A landscape with many valleys, sampled at points; each row gives a point and its height.
A ball rolls from a point to the lowest of its 2 nearest points, and stops where none of them is lower. Distance is the straight distance between rows; heights are no part of it.
(62) height 376: 124 107 160 142 95 123 118 100 95 117 115 113 79 46 88 69 73 117 134 148
 119
(421) height 300: 87 90 121 119 124 141 84 80 75 120 64 85 111 79 68 111 147 132 99 134
 149
(378) height 528: 114 84 74 65 91 53 131 131 103 49 97 137 106 97 101 101 108 67 101 68 76
(696) height 511: 85 40 120 107 122 163 97 116 74 107 72 134 125 61 110 97 147 82 89 107
 117
(536) height 450: 145 83 110 87 118 100 78 85 106 85 115 81 93 142 106 92 144 84 78 120 78
(1007) height 464: 109 103 93 74 115 127 110 53 94 95 65 138 88 92 129 72 156 85 117 150 69
(55) height 359: 56 103 61 66 93 101 97 77 82 108 72 113 119 124 83 103 125 113 120 65
 103
(669) height 141: 110 126 113 107 93 111 113 100 121 100 108 121 77 87 125 89 63 103 122
 126 86
(359) height 498: 106 63 74 70 110 94 138 132 97 63 104 153 114 85 112 85 137 60 99 83 79
(626) height 397: 103 84 110 107 97 121 113 55 55 122 102 91 127 113 48 93 109 117 113 119
 131
(30) height 483: 86 81 75 94 92 79 107 84 96 103 128 74 116 144 59 125 108 102 68 37 96
(73) height 422: 101 124 92 81 117 97 89 45 99 101 57 104 93 129 124 102 136 98 124 116
 78
(415) height 589: 95 117 82 115 99 162 87 105 133 132 127 59 76 70 130 69 110 122 86 128
 110
(134) height 355: 92 64 115 100 119 119 89 83 57 112 77 96 124 108 61 109 136 99 90 105
 136
(636) height 564: 101 117 106 104 108 160 133 83 132 104 111 100 66 65 138 46 113 109 126
 152 89
(556) height 453: 105 112 119 122 120 151 100 21 101 124 82 77 88 153 119 104 108 117 112
 140 100
(910) height 294: 105 129 78 70 92 51 47 72 82 123 76 78 88 136 97 124 113 103 84 92 87
(120) height 328: 87 113 72 69 104 84 74 66 88 112 88 70 111 141 84 122 121 109 101 70 96
(634) height 576: 84 110 54 64 65 39 94 130 116 96 115 108 113 60 81 95 70 97 114 80 98
(795) height 232: 122 109 121 88 98 36 38 87 74 106 56 85 100 145 99 148 90 98 76 95 85
(390) height 734: 110 57 99 124 88 49 89 192 111 65 134 103 107 63 76 119 78 78 60 48 101
(967) height 252: 90 138 107 113 91 88 87 142 113 109 100 97 84 48 104 103 64 108 118 91
 93
(541) height 361: 82 110 76 66 81 46 94 71 93 118 98 80 120 80 45 98 84 122 124 99 124
(144) height 555: 99 100 67 51 78 18 106 119 119 63 114 126 111 85 98 99 84 76 113 77 91
(208) height 601: 80 111 57 83 73 34 82 142 106 98 118 84 106 69 74 122 67 90 74 49 97
(57) height 433: 126 93 103 98 99 81 92 72 97 97 140 69 112 114 76 95 84 105 105 116 119
(161) height 502: 104 108 105 91 111 122 118 85 118 79 94 129 76 133 148 111 80 78 102 93
 71
(789) height 233: 121 108 155 107 95 59 72 83 65 108 70 89 97 122 86 122 56 101 95 104 114
(648) height 629: 80 90 84 79 77 30 85 126 91 90 93 100 120 99 64 137 92 83 66 26 101
(182) height 377: 164 89 97 128 106 95 76 132 135 80 120 75 82 108 150 82 104 82 87 163 61
(213) height 234: 119 129 84 102 106 122 114 134 133 91 129 119 71 70 146 73 83 87 115 118
 66
(584) height 487: 107 116 128 94 117 124 105 55 101 105 79 121 83 167 145 118 76 89 104
 108 76
(531) height 753: 101 85 81 128 89 66 117 173 125 49 144 111 89 82 80 109 88 88 79 52 87
(884) height 430: 97 86 133 110 107 132 116 37 85 116 96 81 97 135 85 100 95 114 108 134
 123
(762) height 457: 89 141 88 88 117 93 76 57 96 111 58 85 97 89 96 97 162 138 125 151 97
(401) height 650: 98 88 94 77 100 30 76 145 89 94 65 108 106 139 89 142 99 87 63 33 102
(667) height 668: 103 83 113 106 97 77 80 153 86 91 71 93 110 124 90 139 108 80 34 40 100
(216) height 403: 95 127 92 46 100 72 110 43 90 88 70 123 109 135 102 88 127 94 134 110 73
(844) height 128: 106 111 113 96 100 56 77 94 85 108 83 97 98 138 93 146 56 87 87 76 100
(398) height 297: 121 120 165 127 97 85 111 74 76 108 72 108 104 110 85 116 53 119 115 132
 116
(589) height 509: 140 90 137 97 103 102 90 108 90 95 62 113 89 69 108 69 112 90 97 158 91
(682) height 526: 94 64 72 95 91 64 153 97 110 65 129 94 114 141 53 113 103 86 77 27 102
(598) height 451: 80 92 100 116 87 127 129 91 81 126 109 92 119 39 43 79 91 121 120 114
 152
(2) height 520: 99 119 84 110 101 125 131 111 149 80 123 118 64 135 170 104 82 77 112 90
 51
(221) height 455: 96 105 164 182 103 131 108 138 108 100 117 137 80 96 126 108 40 119 119
 101 87
(942) height 469: 107 88 75 58 106 100 117 95 90 90 85 136 110 82 111 68 128 77 120 100 87
(22) height 527: 96 46 84 76 114 96 146 111 93 67 110 136 138 102 62 88 141 66 99 67 100
(65) height 277: 53 124 61 91 82 123 139 90 114 127 117 96 112 77 78 85 84 137 132 91 116
(494) height 319: 143 112 103 133 105 104 93 144 135 72 131 102 73 112 151 102 82 86 90
 128 61
(410) height 289: 61 110 111 103 94 122 96 84 68 135 53 97 108 98 82 121 111 137 108 89
 137
(93) height 302: 115 122 87 110 83 70 87 157 127 91 118 94 96 59 126 88 81 87 108 108 77
(507) height 445: 102 82 94 67 133 108 107 74 73 91 61 140 107 105 111 89 157 90 131 119
 84
(59) height 343: 94 94 72 126 105 143 121 147 151 82 154 110 72 97 159 80 97 88 88 80 74
(767) height 380: 96 103 113 150 107 133 99 154 143 84 136 108 75 85 148 95 73 96 98 80 70
(403) height 368: 81 98 53 86 80 110 133 61 104 120 145 74 124 134 69 90 95 104 111 82 116
(384) height 489: 80 61 108 88 124 137 107 124 92 91 75 142 121 78 117 104 127 77 76 70 98
(479) height 534: 112 105 131 99 84 84 92 116 86 95 66 102 100 34 89 78 105 114 110 150
 110
(628) height 460: 77 53 87 106 107 127 104 129 90 110 100 115 131 90 82 108 121 87 79 55
 118
(591) height 486: 129 107 124 81 113 100 108 71 90 89 84 111 88 80 111 66 134 99 134 157
 91
(852) height 550: 90 108 102 109 112 166 116 55 125 102 111 112 68 110 162 70 96 113 118
 142 82
(449) height 379: 131 110 105 122 106 101 85 110 132 87 129 75 73 148 142 113 76 81 76 95
 72
(978) height 699: 114 62 128 94 98 64 40 152 72 105 65 96 129 75 79 121 102 81 57 78 121
(594) height 246: 59 107 116 107 113 140 106 60 74 130 48 118 113 85 98 112 139 144 113
 130 125
(129) height 191: 115 91 78 90 103 82 79 145 109 89 98 97 101 79 125 93 119 86 90 110 79
(549) height 715: 112 77 95 101 98 60 59 177 104 92 103 102 118 64 86 112 102 87 53 72 105
(782) height 399: 103 100 64 87 82 76 101 59 103 117 153 50 109 119 52 85 82 105 111 100
 130
(577) height 577: 97 133 89 109 101 168 100 73 124 118 119 68 81 72 140 58 127 134 106 168
 99
(110) height 326: 87 115 108 126 105 128 95 144 118 106 119 103 92 74 131 114 76 100 97 88
 103
(340) height 221: 82 114 95 97 83 134 125 98 115 111 121 100 97 79 110 88 80 115 128 111
 107
(746) height 485: 103 101 120 114 89 107 91 102 90 121 103 82 103 39 71 86 84 124 99 136
 157
(965) height 423: 72 70 100 125 95 128 103 111 89 129 112 83 122 111 89 118 86 101 67 47
 129
(159) height 404: 109 97 103 71 94 61 97 93 91 93 109 94 118 91 69 90 89 88 113 113 116
(968) height 322: 62 124 73 71 76 94 106 77 94 108 91 95 108 79 67 77 82 123 129 100 128
(804) height 327: 65 104 53 93 83 108 147 101 106 103 149 97 116 99 70 89 78 109 117 62
 118
(752) height 424: 85 110 136 190 99 140 92 153 123 75 147 116 70 105 133 113 62 102 102 84
 91
(258) height 516: 101 117 134 129 90 93 82 142 90 125 71 90 99 23 81 97 85 129 97 129 121
(974) height 420: 121 101 93 109 107 86 104 92 112 95 141 65 72 166 110 123 90 90 76 73 88
(735) height 341: 113 124 164 132 101 111 132 77 82 117 78 103 91 65 92 88 67 132 121 137
 132
(204) height 685: 121 59 123 100 106 55 51 130 73 107 71 84 120 129 77 142 113 82 40 66
 118
(191) height 475: 92 110 79 63 105 80 79 68 91 96 72 102 108 75 76 101 166 120 141 132 101
(309) height 438: 105 126 108 89 118 78 65 56 75 120 47 93 96 126 96 119 133 118 112 140
 91
(130) height 421: 169 90 91 91 111 94 77 96 122 69 140 68 87 124 130 80 133 77 87 147 71
(118) height 452: 92 104 69 90 92 96 112 68 100 103 135 61 95 176 83 106 89 95 63 54 89
(205) height 378: 96 88 99 108 103 108 62 102 84 125 97 73 115 122 75 122 98 114 60 72 131
(1005) height 410: 87 98 155 149 97 113 140 111 86 112 118 120 110 32 66 80 66 107 134 117
 137
(114) height 470: 116 103 155 123 120 142 113 40 97 103 74 109 84 144 138 107 88 99 105
 151 93
(91) height 292: 93 119 57 102 93 139 116 119 142 87 151 90 74 93 143 75 103 87 115 112
 76
(450) height 536: 95 118 94 125 107 169 109 92 145 97 124 100 64 122 172 82 82 91 99 110
 66
(370) height 385: 73 118 64 55 97 82 129 69 91 95 79 125 111 145 102 98 98 92 126 72 77
(537) height 329: 99 118 110 107 94 106 66 73 68 127 74 76 114 107 81 128 91 131 95 101
 131
(959) height 501: 77 64 85 82 99 90 141 118 80 78 101 121 129 122 62 107 106 80 86 30 104

Call two points neighbours if one is among the 2 nearest of the other. Go from one point of each pair to the other, from neighbour to neighbour, staying as low as possible. Name the highest point that can't be avoided.
(959) and (359) -> (22)
(129) and (967) -> (93)
(669) and (129) -> (767)
(959) and (494) -> (682)

Where does a ball stop that starts at each point below?
(577) -> (594)
(309) -> (844)
(258) -> (844)
(384) -> (594)
(114) -> (594)
(696) -> (594)
